Each row is a point on a landscape with many peaks, with its height.
From any point a climber takes the steepest step (rise divided by distance) to one of its 2 nearest points. It stops when none of these is higher. Distance is the straight distance between rows; heights are no part of it.
Mudi:  .04 -.05 -.27 -.28 -.15 -.08  .29 -.26 -.01 -.26 -.30 -.25 -.22  .16  .28  .22 -.06  .12  .00 -.39 -.03  .03  .03 -.12 -.02 -.18 -.33 -.18 -.11  (h 33.2)
noz:  .41 -.10  .17  .20 -.06  .21 -.22  .02  .22 -.15  .08 -.07  .04  .00  .17  .18 -.02 -.04 -.22  .04  .11  .08  .24 -.03  .14 -.21 -.16 -.29 -.12  (h 45.5)
larum:  .16  .55 -.01  .28 -.25  .05 -.09  .00 -.10  .03  .26  .19 -.02 -.14  .01 -.32  .05 -.13  .05  .40 -.12  .19 -.07  .11  .22  .22  .23 -.12 -.52  (h 32.0)
pofiz: -.02  .40 -.18  .03 -.22 -.01  .21  .28  .04  .14 -.07  .32 -.25  .34  .02 -.37  .05  .21 -.16  .10  .33 -.10  .12  .10  .06  .23  .55 -.12  .07  (h 33.5)
tir:  .06  .36  .06 -.06  .08  .02  .41  .29 -.12  .07  .32  .06 -.06  .15  .27 -.28  .27  .10 -.13  .31  .13  .21  .06  .05 -.32  .15  .19  .19 -.23  (h 68.1)
baf: -.12  .12 -.10 -.34 -.03 -.03  .09  .04  .06  .13  .12  .28 -.01  .32 -.13 -.16 -.01  .20 -.21 -.01  .20 -.40  .21  .14 -.15  .13  .51  .25  .28  (h 35.4)
nanuv:  .54 -.17  .02  .10 -.28  .20 -.17 -.04  .02 -.33  .00 -.18  .14  .07  .12  .33 -.09  .08 -.40 -.08  .22  .15  .19 -.02  .06 -.11 -.03 -.24 -.22  (h 42.3)
zeg: -.10 -.32  .05 -.49  .02 -.17 -.20  .12  .17  .62  .03  .11  .29 -.10 -.15  .14  .06  .00  .17  .11  .07 -.25 -.02  .16 -.02  .10  .06  .24 -.05  (h 32.1)
ses: -.47  .39 -.23  .00  .19  .04  .37 -.15 -.17 -.02 -.20  .13 -.31 -.02 -.19 -.26 -.28 -.29  .02 -.45  .04  .01 -.29 -.13  .03  .17 -.01  .18  .17  (h 64.8)
doni: -.07  .18  .18  .08  .21  .15  .32 -.04 -.03 -.15 -.19 -.17 -.13 -.14  .14  .02 -.02 -.08  .16 -.16 -.10  .19 -.23 -.13  .00 -.02 -.46 -.05  .13  (h 41.1)
Pib: -.15  .38 -.13 -.02  .03  .13  .47  .15 -.20  .20  .16  .22 -.24  .35  .16 -.38  .04  .01 -.07 -.18  .50 -.06  .09  .02 -.06  .03  .26  .15  .05  (h 74.1)
Gepav:  .39  .23  .21  .18 -.31  .11 -.35 -.03  .16 -.25 -.02  .09  .03 -.14  .19 -.06  .12 -.15 -.02  .14  .09  .23  .28 -.03  .39 -.15 -.05 -.48 -.58  (h 30.4)
pekot:  .19  .34  .06  .41 -.02  .24  .14 -.02 -.33  .24  .39  .13 -.07  .25  .09 -.36  .04 -.24  .06 -.01  .04  .06 -.07  .05 -.16 -.15  .01  .26 -.29  (h 55.2)
soru:  .07  .43 -.25  .31 -.19  .05 -.31 -.17 -.12  .30 -.10  .48  .00  .28 -.27 -.30 -.23 -.20  .05 -.09  .10 -.13  .24 -.10  .23  .15  .23  .00 -.04  (h 62.9)
lidem:  .06  .03 -.01 -.33 -.08 -.07  .32 -.14  .12 -.22 -.08 -.20 -.12  .22  .31  .26 -.04  .12  .00 -.22  .06  .00  .11 -.22 -.05  .01 -.52 -.24 -.16  (h 30.8)
figo: -.02 -.28 -.22  .30 -.10  .00 -.43 -.17 -.01  .36  .01  .28  .24  .02 -.19 -.20 -.29 -.09  .14  .00 -.02 -.42  .17 -.08  .31 -.13  .11 -.05  .05  (h 47.5)
Kagot: -.04  .02 -.28 -.38 -.28 -.24  .15  .09  .21  .04  .10  .14 -.15 -.15 -.20  .03  .17  .31 -.03  .21 -.17 -.05 -.26  .09 -.36  .45  .44 -.01 -.15  (h 46.4)
vipa:  .05 -.08  .00 -.10 -.10  .07  .25 -.06 -.10 -.69 -.44 -.35 -.14  .05  .02  .14 -.05  .13 -.15 -.10  .00  .23 -.17  .01  .16 -.18 -.31  .06  .07  (h 49.1)
nasi:  .28  .44  .01  .39 -.24  .06  .04  .05 -.34  .01  .39  .15 -.07  .17  .11 -.42  .17 -.28  .12  .09 -.09  .07 -.17  .05 -.13 -.07  .06  .11 -.61  (h 53.9)
besis:  .32  .31  .05  .13  .02  .08  .10  .10  .08  .21  .02  .14  .07  .07  .17  .00  .06 -.15  .03 -.12 -.02  .20  .04 -.19 -.09  .05 -.33 -.19 -.17  (h 37.9)
Depiz:  .15 -.40 -.30  .20 -.10  .05 -.16 -.05 -.04  .06 -.23 -.02  .05 -.14  .18 -.09 -.25  .10 -.02 -.23 -.05 -.10  .09 -.01  .14 -.41 -.03 -.02  .02  (h 72.7)
Vel: -.05 -.25  .41  .29  .37  .15 -.23  .01  .09 -.30  .06 -.26  .14 -.18 -.13  .34  .13 -.05 -.08  .22 -.18  .18 -.08 -.03  .02 -.07 -.10 -.07  .44  (h 6.5)
gez: -.01 -.61  .19 -.17  .19 -.06 -.17  .01  .05 -.17  .01 -.50  .30 -.09  .06  .50  .23  .10  .09  .14  .12 -.04 -.01  .23  .05 -.13 -.04  .09  .20  (h 14.7)
Deg: -.32  .41 -.18  .17  .20  .24  .36 -.05 -.27  .07 -.05  .15 -.27  .04 -.11 -.30 -.28 -.18 -.02 -.28  .16  .01 -.17  .01  .07  .09  .17  .26  .30  (h 67.0)
Momul: -.43 -.45 -.02 -.33  .02 -.25  .01  .06 -.17  .00 -.42 -.30 -.01 -.25  .04 -.24 -.10  .15  .05 -.10 -.03 -.12 -.07  .16  .24 -.25 -.13  .19  .06  (h 54.9)
befaf: -.34 -.15 -.37 -.18  .02 -.22  .07 -.06  .01  .03 -.31  .03 -.05 -.07  .02 -.18 -.26 -.06  .24 -.50 -.12 -.22 -.14 -.21  .13 -.10 -.11 -.06  .06  (h 56.7)
laru:  .30 -.29 -.25  .13 -.45 -.22 -.45  .02  .07  .09 -.19  .30  .04 -.12  .11 -.20  .01  .05  .06  .04 -.03  .01  .27 -.02  .24 -.23  .17 -.38 -.51  (h 44.9)
raval: -.17  .30 -.10 -.31 -.13 -.04  .22  .17  .12  .07 -.02  .28 -.18  .31  .00 -.26  .02  .19 -.22 -.06  .35 -.26  .20  .07 -.03  .20  .51  .05  .22  (h 34.3)
Rav: -.69  .08  .06 -.26  .27 -.31  .09 -.20 -.04 -.21  .03 -.29 -.10 -.03 -.23  .09 -.11 -.08  .05  .03 -.30 -.10 -.06 -.12 -.19  .10  .03  .13  .19  (h 32.4)
Baki:  .05  .01 -.14 -.05 -.25  .03 -.12  .20  .31  .00  .26  .07 -.16 -.07 -.22  .10  .13  .20 -.04  .60 -.20 -.07 -.09  .26 -.14  .30  .65  .13 -.11  (h 43.8)
damif:  .02  .18  .21 -.42  .12 -.17  .14  .04  .11 -.10  .24 -.08  .03  .13  .03  .31  .41  .08 -.10  .20 -.14  .18  .08 -.07 -.34  .46 -.07 -.05 -.03  (h 39.5)
Mag:  .08  .46 -.24  .34 -.20  .02 -.38 -.21 -.06  .24 -.21  .58 -.05  .17 -.17 -.28 -.19 -.31  .33 -.08  .11  .01  .25 -.19  .26 -.03  .08 -.17 -.15  (h 63.8)
lef: -.08  .35 -.08  .43  .16  .24  .19 -.04 -.21  .25 -.07  .15 -.16 -.06 -.08 -.18 -.17 -.28  .26 -.33 -.04  .17 -.28 -.02 -.02 -.10 -.14  .13  .03  (h 53.8)
sizo:  .28  .32  .14  .22 -.30 -.04 -.24  .01  .16 -.07  .04  .16  .01 -.26  .17 -.09  .13 -.17  .16  .30 -.13  .22  .02 -.10  .32  .12  .00 -.49 -.59  (h 31.0)
fel: -.13 -.04 -.28 -.42 -.17 -.40  .10 -.02  .11  .22  .00  .26  .06  .04 -.03 -.12  .03  .13  .06 -.35 -.05 -.20  .03 -.20 -.18  .23 -.10 -.16 -.19  (h 50.3)
lem: -.57 -.28 -.18 -.36  .13 -.37  .02 -.06 -.04  .34 -.18 -.16  .12 -.15 -.07 -.10 -.28  .06  .22 -.19  .00 -.44 -.13 -.04  .10  .00 -.06  .11  .02  (h 52.6)
debi:  .02 -.42 -.03 -.56 -.22 -.38 -.02  .11  .20  .20  .06 -.06  .11 -.09  .12  .11  .27  .24  .07 -.04  .04 -.11  .01  .09 -.15  .13 -.18 -.15 -.22  (h 63.5)
rolo: -.25 -.53 -.03 -.30  .15 -.19 -.05 -.02 -.10  .01 -.18 -.42  .11 -.20  .16  .12  .01  .20  .07 -.01 -.02 -.13 -.08  .19  .14 -.20 -.14  .13  .03  (h 73.8)
bup: -.37  .21  .20 -.01  .42  .07  .22 -.10 -.19 -.22  .04 -.17 -.06 -.12 -.11  .04  .05 -.04 -.07  .16 -.24  .24 -.14 -.03 -.11  .17 -.02  .27  .35  (h 36.0)
mobaf: -.08  .37 -.03  .36 -.10  .37  .07 -.10 -.26  .19  .13  .24 -.21  .36 -.05 -.42 -.21 -.05 -.11  .02  .35 -.09  .24  .13  .26 -.06  .27  .14  .19  (h 60.3)
Rab:  .42 -.22  .07  .09 -.35 -.13 -.26  .26  .33 -.15  .02 -.04  .04 -.17  .14  .10  .16  .15 -.17  .16 -.06  .06  .11  .04  .04  .06  .03 -.47 -.35  (h 49.6)
Lafon:  .16  .23  .27  .08  .29  .12  .04 -.04 -.07  .04  .43 -.09  .13  .03 -.01  .19  .31 -.13 -.25  .37 -.05  .28  .15  .06 -.21  .14  .08  .16  .13  (h 49.9)
suge:  .14 -.61  .22 -.09  .03  .02 -.41  .13  .23  .40  .06 -.14  .25 -.23  .02  .27  .13 -.03  .07  .26  .16 -.13  .17  .28  .07 -.11  .06  .13 -.12  (h 25.9)
bima: -.21  .14 -.04  .35  .17  .19 -.06 -.02 -.05  .11  .00  .14 -.02 -.14 -.26 -.17 -.30 -.14 -.07 -.02 -.19 -.05 -.11 -.04  .10  .04  .05  .16  .35  (h 51.4)
lanit:  .21 -.19  .11 -.14  .10 -.07 -.24  .11  .28  .05  .22  .04  .24 -.07 -.01  .16  .20 -.02 -.12  .07 -.11 -.06  .09 -.03 -.17  .12 -.10 -.10  .08  (h 45.3)
gop: -.03  .29  .10  .54  .09  .18  .23 -.02 -.33  .18 -.13  .11 -.30 -.15 -.12 -.20 -.01 -.32  .46 -.38 -.01  .10 -.47  .01 -.09 -.23 -.18  .19 -.02  (h 55.3)
duvel: -.01  .39 -.09 -.06  .04  .08  .49  .23 -.21  .12  .30  .19 -.12  .26  .21 -.37  .10  .01 -.09  .00  .31  .07  .07  .03 -.23  .12  .15  .21 -.13  (h 71.2)
til: -.19 -.30 -.08  .41  .04  .08 -.39 -.07 -.07  .24 -.07  .20  .17 -.15 -.26 -.25 -.40 -.02  .10  .01 -.13 -.40 -.09  .06  .30 -.15  .11  .06  .29  (h 48.8)
Vefe: -.16 -.07  .56  .16  .26  .11  .06  .20 -.05 -.41 -.19 -.03 -.05 -.15 -.20 -.09  .11 -.04  .02  .05 -.21  .42 -.12 -.01  .05 -.01 -.33  .06  .32  (h 55.5)
Bul:  .08 -.73  .21 -.08  .17  .05 -.33  .03  .05  .15 -.03 -.35  .25 -.22  .15  .42  .18  .06 -.05  .15  .14 -.06  .06  .28  .11 -.17  .08  .15  .06  (h 20.5)
disin:  .13 -.27  .17  .28  .08  .22 -.05  .05  .03 -.39 -.22 -.24 -.05 -.20  .06  .09 -.11  .10 -.12 -.04 -.11  .15 -.02  .03  .17 -.28 -.19 -.11  .23  (h 62.6)
medaf: -.18 -.40  .38  .04  .32 -.06 -.15  .08  .03 -.47 -.14 -.34  .14 -.13 -.18  .24  .26  .05  .03  .15 -.19  .16 -.08  .02  .02 -.03 -.11  .01  .46  (h 7.7)
Garop:  .28 -.17  .00  .09 -.07  .20  .07 -.01 -.07 -.59 -.32 -.33 -.04  .00  .03  .22 -.17  .10 -.26 -.12  .03  .16 -.14  .04  .16 -.20 -.19  .04  .09  (h 55.0)
zif:  .15  .24  .16  .09  .17  .13  .25 -.07 -.03  .06  .02 -.05  .00  .05  .26  .08  .04 -.10  .15 -.18  .03  .14 -.20 -.18 -.11 -.02 -.45 -.09 -.05  (h 39.3)
Rov: -.10 -.49  .19 -.13  .16 -.05 -.02  .01  .05 -.53 -.07 -.49  .20  .02  .05  .45  .20  .16 -.02  .17  .07  .04 -.10  .07  .05 -.10 -.11  .01  .26  (h 10.6)
vitu: -.30  .42 -.16 -.07  .19  .18  .57 -.09 -.27  .09  .18  .04 -.24  .15  .11 -.30 -.21 -.12 -.02 -.27  .31  .02 -.08  .00 -.04  .10  .13  .28  .12  (h 70.0)
Doki: -.54 -.32  .00 -.50  .13 -.39  .03 -.09 -.01  .28  .01 -.32  .12 -.09  .06  .15 -.16  .05  .25 -.04 -.04 -.35  .01  .05 -.06 -.04 -.14  .04 -.08  (h 60.6)
Peno: -.03 -.20  .35  .31  .13  .22 -.04  .17  .05 -.34 -.23 -.01 -.11 -.22 -.07 -.12 -.10  .00 -.04  .04 -.21  .29 -.06  .06  .16 -.23 -.22 -.09  .28  (h 58.6)
vod: -.14  .35 -.02  .45  .01  .39  .13 -.07 -.41  .19  .23  .16 -.21  .21 -.06 -.39 -.31 -.21  .05 -.02  .20  .06 -.06  .16  .12 -.12  .17  .29  .06  (h 58.7)
Kapep:  .20  .00  .45  .38  .03  .34  .25  .14 -.14 -.33 -.23 -.20 -.17 -.05  .05  .03  .01 -.07  .14 -.01  .08  .28 -.36  .05  .13 -.29 -.38  .03  .04  (h 66.5)
teg: -.21 -.10  .25 -.30  .28 -.16  .09 -.24  .03 -.35  .13 -.45  .07  .15  .01  .48  .17  .06  .10  .13 -.12 -.02 -.01 -.18 -.06  .09 -.31 -.15  .19  (h 37.3)
Tun:  .10  .51  .00  .27 -.17  .10  .02  .10 -.13  .08  .29  .18 -.06  .09  .01 -.37  .04 -.10 -.15  .37  .10  .12  .15  .09  .16  .09  .26  .08 -.29  (h 32.5)
Rata: -.27 -.09 -.09 -.23  .30 -.07 -.05 -.14  .02  .04  .18 -.04  .15 -.10 -.12  .05 -.07  .01 -.03 -.05 -.23 -.18 -.05 -.04 -.16  .11  .03  .25  .31  (h 42.4)
Rini:  .03  .24  .05 -.01 -.10  .03  .02  .25  .25 -.05  .29  .13 -.12  .04 -.06  .05  .24  .09 -.05  .71  .02  .08  .18  .25 -.11  .14  .61  .15 -.02  (h 45.6)
rotu:  .25  .10 -.22  .17 -.24 -.16 -.21  .10  .12  .22 -.02  .41  .05  .05 -.03 -.19 -.03 -.09  .07 -.07 -.09 -.03  .12 -.22  .02  .02 -.01 -.27 -.17  (h 36.8)
muz: -.14 -.09 -.09 -.52  .01 -.15 -.08  .00  .07  .28  .20  .08  .24  .16 -.22  .10  .13  .02 -.03  .10 -.07 -.26  .01  .19 -.25  .20  .38  .40  .07  (h 39.7)
dedol: -.09  .35  .08 -.42  .09 -.10  .30  .05  .04 -.06  .31  .03  .00  .10  .04  .14  .38  .11 -.21  .26 -.11  .23  .15  .01 -.39  .34  .14  .16 -.06  (h 37.7)
Zoz:  .24  .09  .35  .46 -.01  .26  .26 -.03 -.21 -.12 -.21 -.16 -.20 -.07  .11  .00  .10 -.12  .39 -.23  .11  .10 -.42  .05 -.01 -.44 -.38  .00 -.07  (h 61.1)
Vebi:  .15  .04 -.31  .02 -.31 -.24 -.26  .19  .10  .37 -.05  .45  .08  .04 -.20 -.20 -.03  .04  .00 -.01 -.08 -.19  .02 -.12  .00  .22  .25 -.17 -.15  (h 36.1)
Bet: -.12 -.02  .17 -.06  .09  .08  .30  .00  .00 -.52 -.31 -.31 -.19  .07  .09  .14 -.05  .08  .07 -.04  .03  .20 -.16 -.12  .10 -.10 -.48 -.09  .10  (h 44.4)
pugel: -.42  .05 -.10 -.19  .27  .02  .11 -.18 -.06 -.03  .18 -.03  .08  .05 -.22  .09 -.07  .03 -.08  .05 -.10 -.15  .02  .06 -.16  .11  .33  .39  .42  (h 40.0)
futug:  .38 -.22  .20 -.21 -.13 -.03 -.01  .14  .26 -.33  .08 -.16  .16  .09  .19  .36  .27  .21 -.19  .06  .20  .06  .10 -.10 -.10  .15 -.23 -.22 -.05  (h 33.3)
befad: -.11 -.13 -.46 -.30 -.08 -.33  .09 -.11  .10  .15 -.13  .20 -.01  .08  .15 -.09 -.14  .03  .20 -.55  .03 -.20  .09 -.28 -.04 -.02 -.15 -.15 -.10  (h 53.0)
pag:  .15  .48 -.12  .28 -.30 -.01 -.16 -.12 -.03  .04  .15  .14 -.05 -.29  .11 -.12  .05 -.06  .28  .34 -.17  .22 -.15 -.01  .21  .29  .23 -.38 -.59  (h 31.6)
virur:  .05  .05 -.35  .41 -.13  .08 -.32 -.18  .05  .20 -.27  .40 -.02  .08 -.07 -.16 -.32 -.22  .33 -.23  .09 -.07  .20 -.21  .22 -.30  .03 -.15 -.02  (h 65.1)
zaz:  .23  .02  .44  .11  .26  .16 -.11  .07  .13 -.19  .22 -.25  .24  .05  .04  .42  .22 -.06 -.16  .24  .11  .18  .08 -.11 -.04  .13 -.24 -.21  .18  (h 58.5)
mosib: -.48  .05  .16 -.28  .33 -.23  .15 -.22  .00 -.24  .08 -.38 -.10  .09 -.06  .28  .04 -.01  .08  .10 -.29 -.04  .03 -.17 -.19  .13 -.21 -.10  .15  (h 34.4)
Dufes:  .34  .12 -.29 -.05 -.20  .02  .28 -.30 -.08 -.23 -.47 -.20 -.21  .12  .22  .33  .01  .06  .06 -.48  .08  .19  .03 -.08 -.05 -.27 -.25 -.04 -.07  (h 36.2)
Konu:  .59  .02 -.30 -.01 -.29  .04  .06 -.19 -.04 -.08 -.37  .09 -.09  .15  .28  .25  .04  .01  .01 -.39  .15  .28  .13 -.03 -.10 -.30 -.12 -.18 -.18  (h 39.4)
vur:  .26  .20  .18  .51  .05  .18  .23 -.11 -.30  .12 -.02 -.05 -.18 -.05  .13 -.01  .14 -.25  .48 -.35  .07  .00 -.39 -.03 -.15 -.38 -.31  .03 -.12  (h 57.8)
Vip:  .13  .36  .21  .09  .10  .09  .09  .15  .03  .03  .40  .08 -.02  .06  .03 -.01  .27 -.04 -.26  .61  .01  .19  .30  .15 -.16  .11  .32  .22 -.05  (h 47.3)
mal:  .53 -.18 -.26  .05 -.34 -.03 -.20 -.05  .07 -.05 -.23  .14  .01  .08  .22  .06  .03  .10 -.12 -.27  .01  .16  .26 -.01 -.06 -.28 -.01 -.24 -.28  (h 41.8)
gode: -.07 -.16  .08 -.33  .06 -.14  .20 -.16  .06 -.48 -.04 -.45 -.05  .22  .20  .46  .00  .20 -.03 -.02  .05 -.05  .05 -.15 -.02  .03 -.40 -.22  .02  (h 33.0)
gulon: -.20 -.35  .04 -.57  .03 -.36 -.06 -.07  .11  .21  .08 -.21  .13 -.04  .13  .22  .14  .19  .14 -.04 -.06 -.21  .08  .02 -.14  .06 -.26 -.09 -.10  (h 75.0)
mirop: -.35  .29 -.03 -.04  .38  .14  .28 -.14 -.15 -.04  .23  .00 -.04 -.03 -.01 -.02 -.08  .01 -.15  .10 -.05  .09 -.01 -.03 -.14  .11  .19  .30  .36  (h 37.8)
kag: -.13  .20  .07  .40  .25  .26  .05  .04 -.09  .09 -.09  .11 -.11 -.19 -.11 -.12 -.25 -.20  .11 -.10 -.18  .15 -.21 -.06  .03 -.08 -.17  .06  .21  (h 52.4)
rulo: -.43  .16 -.25 -.20  .15 -.20  .24 -.19  .02 -.03 -.14 -.01 -.13 -.03 -.01 -.06 -.24 -.13  .12 -.42 -.15 -.23 -.10 -.27 -.01  .10 -.19 -.07  .04  (h 59.9)
ral:  .12  .13  .41  .09  .41  .18  .00 -.08 -.04 -.06  .28 -.26  .21  .03  .02  .35  .28 -.12 -.13  .27 -.04  .24 -.01 -.10 -.18  .23 -.14  .00  .23  (h 53.7)
kan:  .36 -.38 -.10 -.17 -.43 -.21 -.18  .25  .24 -.07 -.12 -.04 -.04 -.17  .15  .08  .26  .36 -.11  .09  .03  .12 -.06  .07 -.14  .09  .03 -.41 -.35  (h 52.5)
resal:  .11 -.17 -.39  .42 -.06  .09 -.20 -.15  .02  .08 -.35  .19 -.06 -.09  .06 -.10 -.32 -.07  .18 -.30 -.06  .01  .11 -.11  .12 -.43  .05 -.12  .05  (h 67.2)
tik: -.28 -.22  .02  .34  .14  .07 -.31  .04 -.06  .06 -.04  .14  .04 -.22 -.40 -.20 -.31 -.06 -.03  .08 -.27 -.28 -.15  .03  .23 -.03  .14  .17  .40  (h 50.0)
zerul: -.02  .40 -.22  .33 -.08  .22 -.10 -.16 -.20  .31 -.04  .35 -.14  .37 -.24 -.31 -.28 -.15 -.09 -.10  .20 -.17  .19 -.02  .24  .04  .37  .08  .15  (h 61.7)
fetet:  .08 -.14 -.20 -.12 -.33 -.27 -.24  .17 -.01  .63 -.11  .38  .19  .11 -.28 -.23 -.07  .10  .04 -.06  .09 -.41 -.08  .07  .05  .25  .31 -.01 -.11  (h 35.2)
sepi:  .25 -.04  .47  .31  .17  .36 -.05  .05  .06 -.29  .13 -.29  .09 -.06  .16  .36 -.06 -.07 -.11  .19  .21  .19 -.05 -.12  .12 -.12 -.31 -.18  .12  (h 64.9)
lom:  .17 -.46 -.12 -.35 -.35 -.36 -.10  .26  .28  .15 -.07 -.01  .07 -.26  .09  .02  .27  .35  .04  .07  .00  .02 -.11  .14 -.16  .15 -.01 -.25 -.32  (h 56.8)
Nogon:  .14 -.27 -.24  .23 -.36 -.13 -.50 -.13  .02  .26 -.08  .36  .18 -.01 -.06 -.26 -.18 -.04  .15  .03  .06 -.22  .32 -.09  .31 -.24  .14 -.23 -.29  (h 46.2)
sapud:  .45 -.36  .08 -.08 -.16  .09 -.12  .00  .02 -.38  .03 -.30  .20  .05  .12  .43  .03  .15 -.32 -.03  .26  .00  .05  .04 -.01 -.03 -.09 -.12 -.06  (h 38.0)
Guzas: -.44  .33 -.12 -.04  .16 -.11  .38 -.13 -.01 -.08 -.24 -.02 -.33 -.08 -.02 -.11 -.17 -.26  .19 -.43 -.10  .01 -.20 -.21  .00  .01 -.31 -.02  .01  (h 62.3)
goled:  .06  .46 -.12  .11 -.20  .10  .14  .16 -.06  .17  .11  .34 -.14  .26 -.06 -.35 -.01  .01 -.20  .21  .15 -.01  .17  .10  .05  .16  .28  .07 -.07  (h 32.9)
dobe: -.44  .08 -.06 -.43  .14  .02  .19 -.16  .08 -.05  .14  .05 -.06  .23 -.10 -.04 -.11  .06 -.12 -.07  .24 -.29  .17  .09 -.12  .04  .42  .35  .43  (h 37.4)
Ramo: -.37 -.15 -.05 -.10  .26 -.13 -.04  .01  .00 -.07 -.12 -.09  .06 -.21 -.16 -.09 -.12  .04  .07 -.17 -.27 -.19 -.16 -.05  .02  .04 -.15  .13  .35  (h 45.0)
Moga:  .52 -.22 -.21  .14 -.46 -.06 -.42 -.06  .07 -.07 -.18  .17  .02  .02  .17  .01  .02  .05 -.13 -.03  .02  .12  .27  .02  .15 -.24  .16 -.34 -.50  (h 43.6)
lidi:  .35 -.24  .10  .08 -.11 -.04 -.30  .13  .28  .03  .14  .02  .12 -.11  .08  .08  .08  .00 -.16  .11 -.04 -.02  .24 -.03 -.01 -.05 -.09 -.31 -.12  (h 47.4)
suran: -.23 -.16  .03 -.62  .04 -.14 -.09  .08  .07  .54  .08  .09  .26  .12 -.30  .16  .06  .03  .15  .10  .09 -.21 -.06  .30 -.16  .24  .29  .44 -.07  (h 35.9)
gufur: -.47 -.38 -.04 -.17  .09 -.22 -.05  .15 -.06 -.10 -.33 -.01 -.02 -.23 -.14 -.37 -.13  .08  .08 -.17 -.17 -.19 -.10 -.01  .18 -.19 -.17  .20  .18  (h 48.3)
tefim: -.13  .06 -.25 -.54 -.27 -.40  .14  .10  .14  .16  .08  .15 -.03 -.03 -.15 -.14  .14  .21 -.04 -.08 -.16 -.13 -.15 -.04 -.33  .48  .12 -.08 -.16  (h 48.2)
mib:  .32 -.43 -.21  .02 -.11  .06 -.17 -.14 -.09 -.03 -.19 -.23  .15 -.03  .20  .14 -.09  .18 -.24 -.21  .01 -.04  .01  .15  .09 -.24 -.05  .00 -.02  (h 62.0)
Zomem:  .01 -.06  .39  .39  .33  .28 -.31 -.07  .11 -.16  .21 -.16  .08 -.23 -.10  .18  .01 -.15 -.08  .30 -.20  .15  .06 -.01  .13 -.06 -.07 -.11  .24  (h 5.8)
Dapir:  .11  .00 -.19 -.21 -.19 -.20 -.07  .24  .25  .10  .15  .19 -.04 -.08 -.27  .04  .14  .19 -.08  .34 -.17 -.14 -.14  .16 -.27  .38  .47  .13 -.11  (h 44.8)
Vekup:  .05  .04 -.07 -.27 -.04 -.12 -.12  .12  .16  .10  .29  .18  .11  .12 -.22  .04  .17  .04 -.21  .27 -.12 -.12  .12  .10 -.27  .20  .38  .32  .08  (h 42.8)
lises:  .11 -.53 -.10 -.16 -.02  .02 -.11 -.02 -.18 -.16 -.18 -.45  .18 -.06  .15  .20 -.06  .21 -.14 -.08  .05 -.03 -.08  .22  .13 -.16 -.12  .07  .01  (h 52.1)
ropam:  .21  .38 -.04  .19 -.05  .03 -.03  .05  .08  .28  .08  .30 -.01  .03 -.02 -.16 -.05 -.21 -.03 -.03 -.06  .10  .14 -.14 -.01  .07 -.08 -.16 -.14  (h 37.2)
Mezi:  .28 -.04  .45  .46  .05  .47  .09  .08 -.11 -.38 -.09 -.27  .00 -.06  .14  .15 -.11 -.08 -.03  .09  .19  .31 -.23 -.01  .20 -.32 -.32 -.10 -.01  (h 73.0)
zap: -.04  .30  .03  .35  .18  .36  .24 -.06 -.36  .20  .36  .04 -.08  .09  .05 -.29 -.12 -.16 -.01  .00  .07  .11 -.06  .07 -.16 -.08  .01  .32  .02  (h 56.9)
Nez:  .07 -.14  .21 -.31  .19 -.14 -.11 -.01  .21 -.07  .22 -.11  .23  .05 -.01  .39  .32  .02 -.05  .09 -.12  .05  .07 -.09 -.24  .22 -.16 -.11  .14  (h 42.7)
fav:  .04 -.50 -.03 -.11 -.02 -.04 -.34  .05  .13  .56  .03  .07  .25 -.19 -.07  .03 -.07  .05  .03  .14  .12 -.28  .09  .11  .12 -.12  .00  .11 -.04  (h 29.1)
Kosi: -.66  .19  .21 -.19  .40 -.14  .23 -.16 -.16 -.33  .03 -.23 -.12 -.07 -.24  .03  .08 -.06 -.03  .11 -.31  .14 -.04 -.02 -.12  .13  .15  .30  .36  (h 34.2)

For each start below, name the point where the climber stops.
nasi => Depiz
Mudi => Mezi
besis => disin
figo => Mezi
Baki => Mezi
suran => Pib
Vel => Pib
larum => rolo
bup => rolo
fel => Pib

Call two points neighbours if one is among the 2 nearest of the other. Go from one point of each pair to the other, from neighbour to neighbour, staying as high as possible. Name the lowest point that can't be avoided.
Mezi and teg => lidem
rolo and Depiz => lises
teg and rolo => Rav
gulon and Pib => lem
Mezi and gulon => Vip
